Points on a hilly landscape, in no order, each with its height.
A ball rolls from a point to the lowest of its 2 nearest points, and stops where none of them is lower. Distance is the straight distance between rows; heights are no part of it.
<127> h=3.57: [  1  -1  14 -16  30  -8 -49  26 -12 -29  57 -33 -19 -24  -3  20  18  45
 -13   4  -7]
<52> h=5.23: [ 14 -24  28  51 -12  -5 -25  65  52 -48  24  -4 -38 -14   6  -5  -3  33
 -33   4   1]
<1111> h=3.35: [-16 -14 -11  62   1   7  26  -6 -14  13 -18  13   2   0 -23 -39 -10   0
  -7  17 -10]
<1770> h=6.71: [ 39  10 -11  22  -9 -16  43 -32  -4 -38 -20  27  -5  -1  20  23  50 -34
  39 -38  32]
<1055> h=3.02: [ 17   0  13 -14  -8  21 -57  46  41  30  -7  -2  26  -2  55  12   2  30
  35  21  34]
<1732> h=2.68: [ 35  33 -23  25  24 -13  42 -56 -16  -8 -11  18  51  27  38 -13  20  -7
  49 -14  11]
<1320> h=1.95: [-32  31   0 -16 -29   7  13   7 -22  25 -15   4 -39   0 -14  -1  -9  45
 -29  44  19]
<1500> h=6.16: [ 24 -25  -5  -9  48 -25 -22 -39   1 -48  51   0  32  -2  30 -29  17  32
 -35 -20 -11]
<670> h=6.65: [ 61  19  -5  13  27  -4  -2 -52 -14 -18   1   6 -15  -8  15  15  16 -49
  72 -10  26]
<1553> h=3.33: [ -3  -6   3 -62 -13  -7  32 -25  22  20  -3   9  -1  39   0  23  -3 -49
  12  14 -23]
<606> h=2.61: [ 63  36 -15  22   8  -3  37 -30   2  -9 -15  26  35  17  61 -13  19 -13
  68 -15  22]
<1650> h=7.06: [-29   6 -29  25 -35  -5  25  13 -12   2 -39  26  29 -14  12 -25  29  32
  16  -2  40]
<491> h=2.22: [ -7 -16  20 -40  -4   6   2   1   3  -4  18 -16 -39   8 -32  31 -24 -40
 -42 -16 -36]
<1153> h=3.69: [-17 -40 -11 -31   3 -24   8 -12  20 -21   7 -17   0   7  -9   7   0 -38
 -36 -43 -29]
<179> h=4.56: [  9 -41  19  11 -19  -2   6  32  53   3  18  20   1  14  16 -11  -6  -5
 -29   4 -15]
<1384> h=3.49: [ 11  -7  26   0   3   2  33 -17  20  12  27  -1 -59  21 -27 -13 -45 -21
 -44  30 -43]
<2044> h=5.01: [ 12 -46  18  22   5  -4 -31  41  52 -48  32  -7  17 -15   4 -19  13  17
 -24 -33 -25]
<811> h=2.64: [-37 -29 -10 -26 -39   5  22  16   8  22 -28   8  30   3  -7  22   5 -30
 -24 -28 -11]
<1305> h=4.67: [  5 -37   9  -2  -7  -8   5   1  36  16  16  12  31  12  26 -12  11   7
 -21  -5 -20]
<498> h=3.38: [ -5 -35   8 -40  -4 -10 -15   2  14   1   6  -1  12  23 -14  21   2 -36
  -8 -17 -28]
<1745> h=4.05: [ -3  35   0 -33 -18  -1 -27  -4 -47 -21 -15 -20 -49  -7 -51  16 -13   4
  13  15  36]
<1691> h=3.56: [-28 -21  -5 -46  -4 -13  11  29  26  -4  19 -11  -9 -19  58   5  14  58
 -62 -10  -2]
<1026> h=3.34: [ 16   8  12 -13  31 -24 -30  26 -10 -58  59 -25 -58 -29   5  14  15  46
 -14   8  15]
<889> h=1.64: [-11 -42  10 -16 -53  -2  12  48  49 -23  -1  12 -21   3  -5   5 -11 -21
 -42 -21   3]
<358> h=3.63: [  7   9  -1   3   7  -2  -2 -27 -28 -14 -13  -2 -37   0 -45   8  -8 -13
  30  17  16]
<522> h=4.32: [ 36 -11  11  12  12   1 -42   8  32  33  12  -2  40  10  15  -8  -4 -10
  38  13   1]
<1602> h=4.44: [  2 -20  14  21 -36   2 -10  40  28   1  -1  17  -6  19  -7   1  -6  -2
 -13  14   6]
<661> h=3.59: [ 11   8 -11 -29 -11 -14  26 -20  20  25  -6  13  47  38  34  -6  12 -13
  26   2   4]
<1099> h=6.90: [ 19 -36 -12  27 -20 -34  46 -12  24 -59  -7  33 -15   6   3  -9  32 -40
  11 -37  20]
<1352> h=4.23: [ -8 -15  -5  28  -4  -6 -16  33  26   6 -11  27  14  -7  53 -13  34  69
   8  20  28]
<166> h=7.11: [-12  23 -15  15 -25  -1 -13  20 -30 -12 -22   9 -19 -24  -8  -2   7  36
  12  16  55]
<229> h=6.73: [ 47  20 -11  39  18 -14  41 -57 -26 -37 -23  21  -9 -15  19  17  49 -37
  37 -24  11]
<1323> h=5.66: [ -4   8  45  25  -4  51 -50  52  14  11  30 -15  -5   2 -25  43 -16   6
 -25 -17 -18]
<1494> h=3.44: [ 17  47 -12  -9   2   5   7 -29 -48 -13 -20 -10 -42 -19 -22  10  -9 -12
  50  10  40]
<1355> h=2.88: [ -2 -20 -20  32  -8  -4   0   1  11  10 -19  25  52   2  27 -32  19  22
  26   1  22]
<1374> h=3.65: [ 17  31  18 -36 -48  17  17   2  14  18 -32  10 -35  31 -18   9 -32 -23
  19  31  23]
<1757> h=3.53: [ -6   8 -19 -38 -23  13   3  -9  11  42 -27  -1  60  12  35  -4   3 -20
  24  -9   8]
<1194> h=3.36: [-17  32 -30  -8  10  -4  25 -28 -12  -4 -58   0  54  16  14 -11   6 -40
  42 -23  -1]
<1987> h=2.94: [  0 -16  27 -51 -28  11  -3  21  29  35  14  12   2  13   7  45  -8 -13
 -16  -1   3]
<1115> h=2.80: [ 31  18 -23  31  39 -13  19 -62 -35  -1   6  11  32   6  20 -24  16   2
  40  -6   1]
<304> h=4.58: [-39 -10  -2 -56   9   0   6 -20 -33  21  12 -18   9  -7 -14  26  -8 -19
 -38 -24 -35]
<1468> h=4.36: [-15 -24   3  25 -39   6  -2  43  32  15 -28  24  27   1   7  -7  11  11
 -10   1  18]
<1252> h=5.04: [  9 -18  -9 -27  16 -16 -20 -30  -1  -4  17   3  45  12  13   5  26  -1
  11 -24   4]
<1832> h=3.18: [-34 -12  -9 -40 -37 -13  35  32  15  -7  10  -3 -28 -14  28   5   4  39
 -66   5   4]
<1652> h=4.29: [ -9  -9 -20  18  41 -21   0 -37 -39 -16  31  -4  21 -25   4 -35  12  36
 -19 -13 -14]
<926> h=3.98: [  5  29 -10  -7   3  23  -4 -19  -8  20 -39 -15  13   7   5 -18 -33 -43
  56  12 -12]
<183> h=2.54: [-26  28   4 -11 -11  -6   9  13 -35 -14  13  -6 -63 -13 -21   2  -8  52
 -45  30  17]
<1911> h=3.58: [  2  15   7 -22 -21  -5  28 -23  12 -11 -44   5 -29  29 -37  17  -7 -50
  33  17  15]
<1928> h=2.44: [-13  10  25  10   6  16  -7  32  -4   3  36 -18 -44  -8 -14  13 -20  38
 -61  13 -28]
<131> h=3.87: [-25   2  -6  -3  22  -6  22 -35  11  -5 -46  18  11  20 -23   6  14 -70
  25 -12 -20]
<946> h=3.89: [-49  -2 -23  -4 -16   4  -1   0 -43  -7 -36 -15   2 -19 -47   9   7 -14
 -35 -26  -8]
<61> h=3.48: [-20 -19 -25 -25 -24 -35  33   4  -7 -53   4   6 -16 -18  -2 -10  20   2
 -29 -37  24]
<149> h=4.64: [ -3  -6  -7   7  56 -27   3 -31 -26 -14  52 -31  -9 -23   1 -30 -11  27
 -37  -2 -30]
<1116> h=3.52: [  5  31  32 -57 -36  23   8   3  12  55  -6   3 -30  28 -10  27 -38 -17
   1  22   1]
<1417> h=4.12: [-12  42 -20 -15   6  15  12 -20 -32  24 -41 -15  12  -2  -6 -11 -26 -12
  37  15   6]
<752> h=5.00: [-11   1  -7 -14  46 -24 -12 -15 -55 -20  50 -34 -36 -29 -25  -6  -3  25
 -26   6 -18]
<1926> h=3.06: [  9 -19  26 -26 -10  15 -52  44  42  32  13   1  34   2  32  31  13  24
   8  -3  13]
<1215> h=5.12: [ 17   9 -16 -31  21 -19  -3 -36 -12  -3   3   1  27  19  11   7  13 -13
  37  -6  13]
<1894> h=5.28: [ 11  -7  16  59  -5   4 -29  56  12 -33  11  11 -39  -5 -16  -5  -2  37
 -16  23  16]
<235> h=2.79: [ 13 -19  26  -5  16   8 -21   7  12   8  37 -18 -25  13 -33  20 -31 -36
 -28   2 -49]
<1568> h=4.14: [-13 -21 -11  -6  -9 -19  -8  17  26 -15  -6  30  20  -1  65 -17  49  72
 -18  -4  26]
<2084> h=2.87: [-16 -23  12 -14   1  -9  11   3  18 -31   1 -23 -40  -5 -39  11 -35 -42
 -59 -23 -39]
<1058> h=1.99: [ -1  23  22  20  10  13 -16  17 -21 -18  31 -32 -74 -10 -44  -5 -23  26
 -59  19 -35]
<39> h=6.50: [ 41  -4  -5   4  46 -32  23 -69  -6  -9  42  14   0  26  19  -3  14 -18
  29   7  -9]
<63> h=2.73: [ 10   0  30 -16 -27  30 -11  37  31  47   1  17  -6  18  14  33 -21   4
 -13  20  11]
<716> h=3.51: [ 22  16 -24  -2  14   3 -34 -24 -17   0 -10 -11  53  -3  36 -28   4  -3
  59 -21  26]
<1923> h=5.06: [-26   4 -19 -48  25 -22 -34 -18 -53  -6  23 -31   7 -15 -26  20  21   7
  -1 -15  -2]
<732> h=3.95: [-33 -14 -12 -41 -32 -14  22  15  10  19  -7  23  22   0  44  -1  36  44
 -31   2  23]
<122> h=6.61: [ 40  26  -6  14  27  -4  28 -43  -9   2  -4   5 -16  11   7   1  -4 -23
  63  12   8]
<1121> h=3.24: [-39   9 -31 -11 -12  -1  17 -26 -23   1 -53  -6  38   8 -15  -2  19 -36
  18 -33  -1]
<1543> h=3.74: [ 10  29 -21  13   5  16 -24   2 -23  13 -17 -11   8 -17  12 -21 -22   9
  47  20  29]
<870> h=3.66: [  1 -17   0  40  -6  10 -16   6  18   0 -39   9  17  13 -23  -3 -12 -57
  39  -3   0]
<1819> h=3.43: [ 12   1   7  58 -29  26   6  18  26  39 -34  23  10  21 -10 -21 -35 -23
  20  28  -3]
<552> h=3.83: [ -3  -6  21 -10  -1   7  49 -28  12  29   4   6 -34  34 -19   2 -36 -32
 -22  33 -42]
<1936> h=3.30: [  7  12  35 -35 -10  24   2   0   5  70  17  11 -24  25  -8  30 -33  -3
 -19  34 -11]
<2004> h=2.82: [-18   4  17  17  -8   8  13  27   7  14   9   3 -27  -8   6  -6 -20  34
 -60  22 -20]
<533> h=3.00: [-46 -19 -21 -11 -18 -12  23 -14  -8  -9 -25   0  36   6  -9  -3  16 -36
 -17 -32 -13]
<58> h=4.43: [-11  34 -14  15   0  -8  39 -14 -39  22   0  20 -26 -17  10 -15   2  58
  14  48  29]
<1513> h=3.11: [-15  12   4  -2  15 -15 -20  44  -9 -54  41 -30 -52 -33   4  10  11  64
 -38  13   6]
<1402> h=3.45: [-51 -14 -39  -5  -4 -11  31 -13 -31 -25 -30  -4   2 -13 -26 -14  10 -18
 -27 -31 -11]
<1956> h=2.92: [ 16  37   1  30 -13  15  40 -23 -12 -24 -66  16 -28   4 -23  -7 -13 -40
  53   8  24]
<1997> h=4.42: [-21 -36   1 -11  -9  -3 -40  25  -4 -36  -4 -16  43 -19 -16   9  38   6
 -11 -53  -1]
<1830> h=5.59: [  2  12  31  30 -11  38 -52  39  -6  12  -1 -12 -18   7 -50  25 -18  -6
 -24 -15 -10]
<872> h=3.05: [-14 -23 -26  45  -6  -9  17  -3  -7 -21 -23  18  40  -4  -4 -30  23   7
   8 -22  13]
<1875> h=4.04: [-11  -7 -17 -31 -19 -21   6  -3   7  -4   3  23  31   2  49  -9  45  42
  -5  -9  27]
<1642> h=5.19: [  0 -16  24  13  -1  -7 -33  66  48 -54  34 -16 -38 -14  17  14  16  48
 -23   3   4]
<1922> h=3.88: [ 17  37 -14  11  -4  33 -25   4 -17   1 -30 -16 -11  -3   1 -24 -40 -28
  61  12  19]
<405> h=4.25: [ -6 -18  -6 -13   9 -13 -59  11 -11 -30  13 -10  38 -14  -1   8  34  20
   4 -37  10]
<197> h=3.47: [ -8  11  -8 -55 -17 -13  28 -17   5  -3 -20   3 -15  24 -15  20   6 -39
  23   8   4]
<396> h=2.89: [-18  18   8   9  -2  -2 -23  40 -20 -32  21 -12 -73 -20 -14  12   3  60
 -40  28  16]
<626> h=3.12: [ -2   4 -22  41  25   7  -7 -26 -13  29 -28  -8  54  -2   2 -24 -11 -23
  36  -4 -14]
<515> h=1.52: [ 12  12  17  30  23 -11  -8  23  -6 -38  42 -18 -76 -19 -29 -22 -31  34
 -42  25 -15]
<1802> h=4.61: [-16  16 -12   1  13 -19  52 -14 -22  25  17  16 -30  -1  25 -17   7  54
 -18  54   8]
<1360> h=4.08: [-25 -16 -12 -49  -6 -18  25  -6   1 -17  19 -20  -8 -16   2   2  -6 -17
 -54 -24 -28]
<1198> h=4.21: [ 29   7   4 -23  -3 -17  -2   1   6  14  23   8  -6  14  23   0   2   8
  35  36  26]
<1946> h=2.75: [-19 -18   4  24   3   8  -3  24  -3  35   0  11  17 -11  28 -10   9  50
 -25  22  -8]
<1082> h=6.95: [ 11 -34  -7   1 -33 -23  29   7  29 -34  -6  22 -18  18  -7  -1   7 -34
   5  -6  15]
<519> h=4.06: [  1  -3   2 -38  23 -19 -57   4 -11 -15  31 -15  28 -13  21   8  41  45
   5  -8  17]
<969> h=7.08: [-31   4 -27  12 -32 -13   1  24 -23 -20 -25  18  12 -30   5  -7  35  44
  10  -7  55]
<376> h=4.22: [ 31   6   2 -23  33   4 -39 -15   4  38  23 -17  34  10  21  -5 -14 -13
  41  15 -11]
<143> h=3.70: [  2  47   8 -19 -34   9  49 -21   4   3 -53  14 -38  30 -28   8 -20 -23
  32  31  14]
<1083> h=2.95: [ -3  36  18 -11 -15  39   4   0  -9  71 -11   5 -11   9   1  12 -38  12
  -8  34   4]
<279> h=6.67: [ 66  27 -11  17   4  14   4 -19 -20 -23 -23   3 -19 -23  33   6  16 -46
  81 -10  40]
<1054> h=3.76: [ -1  11 -12  -9  28 -14  28 -53  20 -11 -33  20  35  40   9   5  26 -67
  31 -13 -13]
<419> h=4.89: [ 10 -51  21  20   7   2 -12  13  58 -12  29   0  46  -6  23 -24   6   7
 -38 -39 -41]
<830> h=1.92: [ -3 -18  13  18  35   1 -17  27  44 -19  36 -19  -2 -25  44 -14  11  69
 -44  -6 -35]
<760> h=3.42: [ -1  26 -34 -15  -4  10  -9 -16  -8  13 -35 -12  62   3  30 -25  -1 -21
  51 -22   8]
<244> h=4.35: [-24  28 -10 -22   9  14   7 -32 -48  38 -13 -17   9  -4 -18  -2 -18   9
  16  25  -5]
<988> h=2.47: [-22 -10  15   1  26  22 -21  27   1  39  14  -4  18 -15  38  15  17  66
 -31   8 -15]
<326> h=5.17: [ 16   8 -10 -38   9 -13 -34  -7  -2   0  -1 -19  14   9  -4  11   4 -31
  47 -10  22]
<133> h=4.86: [-29  -2  -3 -43   0  10   2 -20 -14  37 -16  -7  13  10 -20  32  -9 -41
 -13 -14 -24]
<84> h=2.90: [ 24  10  22 -21 -19  23 -32  36  38  55   4   8  12   8  40  15 -22   9
  21  36  21]
<721> h=4.24: [-21  46 -18 -17 -18  10  -8  -8 -51  12 -33 -18 -30 -14 -39   3 -20  13
   5  21  27]
<1764> h=7.04: [-18  16 -32  -2 -26  -5  20  -5 -20  -4 -40   2  38  -4  14 -11  20  -1
  28 -13  40]
<1199> h=2.76: [-14 -13   4 -31 -19 -23  15  34  28 -23  23 -14 -34 -20  11  -3 -10  21
 -62 -13   1]
<900> h=2.91: [ 13 -23  33  -3 -15  28 -28  52  44  28  16  13  15   6  22  35  -5  16
 -18   6   0]
<1562> h=5.11: [  0 -24  23  14   0  -4 -39  48  21 -35  29 -14   3 -15   0  10  16  32
 -18 -13 -12]
<530> h=2.74: [  9  26   1  51  -6  20  20 -17  -4  -1 -54  16 -22  17 -44 -22 -33 -37
  37  18   1]
<1888> h=4.91: [ 21 -35   6 -21   3 -19 -23 -16  32 -32  30   7  43  21  30  -5  27   1
 -13 -29  -3]
<921> h=3.23: [-11 -25 -24  16 -22 -24  13   9   0 -38  -7  15   6 -10  -2 -17  30   8
  -9 -22  27]
<496> h=5.10: [ -2  21  16 -49   0  39 -33 -10  -8  40 -19 -22 -11   7 -22  35 -40 -44
  12   4 -10]
<1906> h=6.69: [ 60  25 -14  33 -18   3  28 -18  -5 -32 -44  11 -15 -21  23  16  32 -44
  60 -29  43]
<1002> h=6.31: [ 22 -20 -13 -10  38 -32  17 -59  18 -32  46   2  27   7  36 -38   2  12
 -40 -25 -12]
<205> h=5.53: [  5  18  26  49  -3  35 -49  45  -3  23  -5  -4  -5   1 -28   4 -28   7
  -9  14  -3]
<1180> h=3.80: [-17 -35 -19 -32   1 -42  12  -7  -3 -59   6 -14  -1  -7 -10  -7  11 -27
 -33 -50  -3]
<1480> h=3.46: [-12 -25   6  19   1   2  27  -9  17 -25 -14  -4 -43   9 -42 -16 -25 -51
 -34  -5 -35]
<761> h=6.81: [  9  -9 -25  26  42 -28  42 -69 -20 -57   8  15   2   0   7  -6  33 -38
  -1 -40  -5]
<5> h=3.25: [  6  -7   9  41 -39  14  33  15  26  35 -23  33  -3  23   2 -20 -18   3
  -7  40  -7]
<1169> h=4.40: [-23 -15   2 -21   8  -3   2  12   3 -17  23 -29  -5 -26 -11   9 -18  -1
 -61 -29 -31]
<480> h=4.26: [ -8  42 -30  -5   5  -1   2  -4 -48  16 -14  -1 -14 -31  20  -8   8  57
  32  36  49]
<1625> h=5.73: [  4  -5  34  17  20  31 -39  36   1  19  34 -17  15 -19  -7  26  -3  24
 -17  -7 -35]
<500> h=5.48: [ 22   8  18  69  -4  16 -46  25  -2  -3 -12  -1 -28   3 -52 -14 -23   3
   6  18  10]
<770> h=4.41: [-15  -8  30 -38   4  32 -29  16  -8  34   2 -12   9  11 -35  55 -26 -38
 -16 -30 -19]
<444> h=2.96: [  4   8 -22  29  20 -15  17 -34 -19   1 -14   8  27   9  -1 -22   9 -15
  39  -1  -2]
<597> h=3.13: [ 15  -7  28 -10  11  -5  -9  -1  10 -12  36 -19 -64   9 -41   3 -38 -16
 -36  19 -38]
<110> h=6.41: [ 18 -14 -12  -8  35 -31  21 -51  -3 -11  53   7  14  15  24 -24  15   7
  -7  -1 -12]
<575> h=3.31: [-12   6 -19  11  11  15  -2 -14 -21  47 -21 -10  48  -9   6  -5  -3  -5
  12  -7 -15]
<1541> h=3.85: [ -3 -35   3  40  -5  -4  37  -3  34  -2  -5  17 -10  10 -12 -22 -26 -34
 -29   4 -37]
<1475> h=1.04: [  8   4  16  48  36 -10 -18  38   7 -51  50 -32 -47 -36 -16 -17 -15  39
 -30   3 -12]
<1867> h=3.26: [-23 -14 -13  27   2  -3  -8  -3 -15  18 -16  -4  42  -6  -8 -17  14   1
  -6 -11  -2]
<612> h=6.98: [  4  -5  -1 -13 -59 -13  31  22  26 -12 -21  27 -16  20  -7   6   8 -11
  12   8  30]
<1929> h=3.82: [ 29 -33 -12  70  40 -20  12 -36  -7 -22  29  16   2  -8   4 -37   5  -3
   9  -8 -13]
<675> h=4.09: [-17   6   8   0  -3   5  56 -28   7  25 -26  16 -12  32 -21   2 -20 -36
   3  27 -29]
<1309> h=2.69: [ 49  16 -16  10  -9   3   5  -6  14   1 -18  19  33  13  45 -20  -1 -19
  76  -1  33]
<140> h=3.03: [-11  -8   1  35  -3   9  18   5  12  49  -4  25  20   8  12 -27  -7  20
  -7  31 -16]
<1783> h=3.16: [-17   0  18  24 -21  32   7  28   1  42  -1  17  -8   3  -4   7 -22  15
 -45  12 -16]
<59> h=4.59: [-32 -32  16  -8  -8  23 -31  36   8 -22  14 -19  40 -27  -3  17  26  16
 -39 -67 -23]
<1241> h=3.96: [-35  -1   8 -30   8   4 -12  35 -10 -28  40 -50 -15 -35   0  25  -1  27
 -64 -33 -28]
<1132> h=7.00: [ -4  12 -14 -26 -60  -8  27  20  14  -7 -43  23  18  13   7   8  18  -7
  33  -1  46]
<121> h=3.64: [ 13 -17 -10  84  26 -11  20 -21  -5   2   4  24   2   0 -14 -43  -3  -3
  23  12 -12]
<539> h=1.40: [ -6   1  20  52  23  12 -29  51  33 -41  47 -39 -37 -26   9  -1   3  59
 -35  10 -24]
<958> h=4.87: [-21  -8  -5 -59  15  -9 -27 -18 -37  19  16 -34  23  -7  -9  30   9 -12
  -7 -22 -19]
<2057> h=4.30: [  0 -13  -5  32 -30  -1  -2  41  30   7 -23  35  11   2  22 -18  17  35
  13  22  39]
<174> h=2.77: [ 20   2 -14   6 -23   1  -5  16  22  12 -20  10  34   4  40 -20   9   0
  49  10  36]
<1297> h=4.28: [-19  30 -10 -21   5   2  66 -46 -20  35 -23   0   2  30  -7   1 -13 -16
  14  34 -29]
<573> h=5.31: [ 23  30  17 -21   8   7 -13 -20   0  33   6  -9 -23  12 -14   1 -33 -12
  38  49   5]
<1222> h=4.48: [-24  24 -16 -26  12  -9  41 -42 -36  39  -1  -9  -2   5 -10  -3   2   4
   1  33 -24]
<142> h=4.11: [  5  33 -16 -30  11  -9  -1 -13 -36  23  12  -2 -10 -16  20  -2   4  37
  30  43  33]
<1071> h=6.86: [ 18 -33 -24  48   9 -25  38 -41   2 -64  -1  23  -3 -10  15 -19  31 -36
  -6 -52  12]
<1710> h=5.38: [ 53  13  19   9   5   6   8 -16  17  14  13   8 -35  19  -9  -7 -31 -15
  60  50   8]
<457> h=5.33: [  7 -14  17  81 -11   3  -7  42  16 -10   6  11 -31  -3 -27 -29 -20  23
 -33  28 -10]
<641> h=3.08: [ -7  55 -15  14 -25  22  40 -13 -25  -8 -70   6 -15  -5 -22 -18 -19 -16
  41   9  28]
<1788> h=3.01: [ -5  -5  -6  60   0   8  33 -18   4  11 -37  23 -15  18 -40 -27 -22 -26
   8  20 -16]
<1766> h=4.75: [-14 -31  28 -26 -13  25 -30  42  16   1  17  -1  34 -11   5  36  13   8
 -25 -49 -15]
<69> h=6.76: [ 30  23 -15   8  40 -22  49 -82 -25 -40  -4  25  -5   7  17  20  44 -44
  21 -32   0]
<645> h=4.00: [ 12 -11 -20  46  35 -25  20 -45 -28 -15  37  19   2 -13  20 -36  19  21
   2   3   1]
<364> h=5.83: [-15 -16   9  11  35   7 -32  13 -10  11  33 -23  25 -18   2   0  11  29
 -25  -9 -40]
<1741> h=3.55: [ 10  -9   4  45 -23  24 -23  30  21  29 -40   7  24   5 -12 -10 -26 -25
  24   2  11]
<1158> h=3.54: [-17 -17  17  13  -4  18   8   2  -2  32   2   9   2   6 -19   7 -26 -18
 -35   2 -29]
<219> h=4.07: [ -9  -3  37 -27 -11  37  -1  10  -2  43  -3   8 -18  21 -31  46 -38 -31
 -40 -24 -16]
<1143> h=5.41: [  2  -6  17  82   7  15 -23  19  -5  -2   0   1 -18  -4 -49 -21 -23   1
 -27  14 -28]
<574> h=2.19: [-26 -33   1 -18 -54   2  21  31  30  -7 -25  13  -3  18 -14  19  -8 -40
 -35 -26   0]
<287> h=3.61: [ 28  26 -19  13  33   9 -43 -18 -38   2   6 -17  26 -23  21 -22  -8   8
  67  -4  38]
<2013> h=3.78: [-28 -15   1 -59 -17  -9   7  13  14  10  17   2  20 -12  42  13  24  38
 -42 -16  -6]
<940> h=7.14: [  3  19 -24  -3 -13 -16  17  -7 -41 -17 -13   8 -16 -27  -8   4  25  19
  27  -1  47]
<1508> h=4.31: [ 34 -13   6   6   0 -12  -4  -7  28  24  15  21  14  23  18 -14   0  -3
  31  25  17]
<1029> h=5.26: [ -2  12 -11 -15  37 -14 -24 -22 -57  -7  27 -24  -7 -15 -26   0   8  17
  10   9  -1]
<173> h=3.50: [-16   1  -6  -3  13 -14 -16  30 -16 -53  39 -41 -35 -40 -19   5   3  29
 -45 -19 -16]
<296> h=3.15: [  6 -13  16 -38 -14   2   4  -2  24  28   6   6   4  26  -2  21  -5 -28
  -2  16 -15]
<55> h=5.92: [ -2 -16   5  36  32  -1 -48  12  -7  -1  21  -9  38 -19  -1 -15  10  28
   3  -7 -19]
<839> h=3.84: [  3 -10  11 -38  36  -1 -62  19   6 -20  50 -26  20 -12  13  31  37  38
  -7 -18 -17]
<1414> h=4.10: [ 20  12   7 -43  10   0 -23  -3   6  47  30  -9  14   9  21  15  -8   6
  21  32   7]
<1639> h=2.52: [-25  44   9 -20 -17  22   8   0 -32  65 -17   3 -23  -5 -19   5 -30  30
 -26  33   7]
<1441> h=2.24: [-11 -21  12 -26 -39  -7  -1  45  37 -34  20 -16 -33 -10 -14  16 -14  -9
 -54 -19  -4]
<1646> h=3.93: [  9  36  -7 -43   0  11 -27  -3 -26  38   2 -23   5  -8  23   1 -17  14
  38  34  20]
<116> h=3.27: [ 13  54 -26  16  -3  19  26 -21 -54 -18 -44  -4 -16 -25 -10  -7  -6 -10
  55   4  36]
<2042> h=4.63: [-13 -17  21 -28   0  28 -38  29  -5  25  10  -8  36  -2 -11  47  -5 -17
  -7 -39 -11]
<1175> h=4.99: [-21  17   6 -39 -13  23   2 -17   3  39 -39  -7   5  19 -21  28 -22 -60
  12  -3  -6]
<810> h=5.22: [  7  33  22 -33   6  22 -11 -24 -15  47 -19 -15 -30  23 -39  11 -38 -27
  12  33  -8]
<727> h=1.65: [  9 -12  25  35  42   4 -28  39  46 -25  59 -39 -15 -23  22  -5  -4  49
 -38   1 -43]
<978> h=4.77: [  3 -57   7 -16  -9  -9   0  -1  52  -6  14  13  46  13  34 -15  21  -1
 -31 -40 -27]
<1020> h=4.18: [-31  16 -17   5 -19   8 -15   9 -39  -3 -34  -9  -5 -17 -41   4  -3  -5
  -3  -6  18]
<1918> h=3.86: [  2  11   5 -12  -3  -2 -20   7 -31 -18  14 -11 -42  -7 -43  14  -6   7
  -4  21  12]
<51> h=6.01: [ 23 -24   8  15  44 -19 -34 -10  -4 -14  46   0  24  -5  14 -19  22  35
  -9  -7 -12]
<1140> h=3.67: [  5 -12  -3  -7   4 -10  28 -37  22  15 -10  21  48  41  11  -3  15 -41
  18  -7 -21]
<1246> h=7.02: [  6  21 -26 -23 -28 -10  26   0  -1 -20 -43   8  18   7   9   7  15 -22
  53 -10  38]
<787> h=6.57: [ 56   0  10  23  44 -14  35 -60   5  -1  16  17 -27  24   0   1   6 -39
  52  19  -5]
<132> h=2.20: [-20 -17  16  11  27  27 -26  37  29   5  28  -5  15 -18  42  13  21  68
 -36 -15 -30]
<1489> h=3.81: [-21   2   0  28  10  11   0 -19   9  -4 -56  10  -4  16 -42   0  -9 -67
  24  -3 -12]

Where does a ball stop that starts at each point below?
<1625>: <889>
<229>: <889>
<1029>: <530>
<940>: <889>
<1489>: <1475>
<166>: <889>
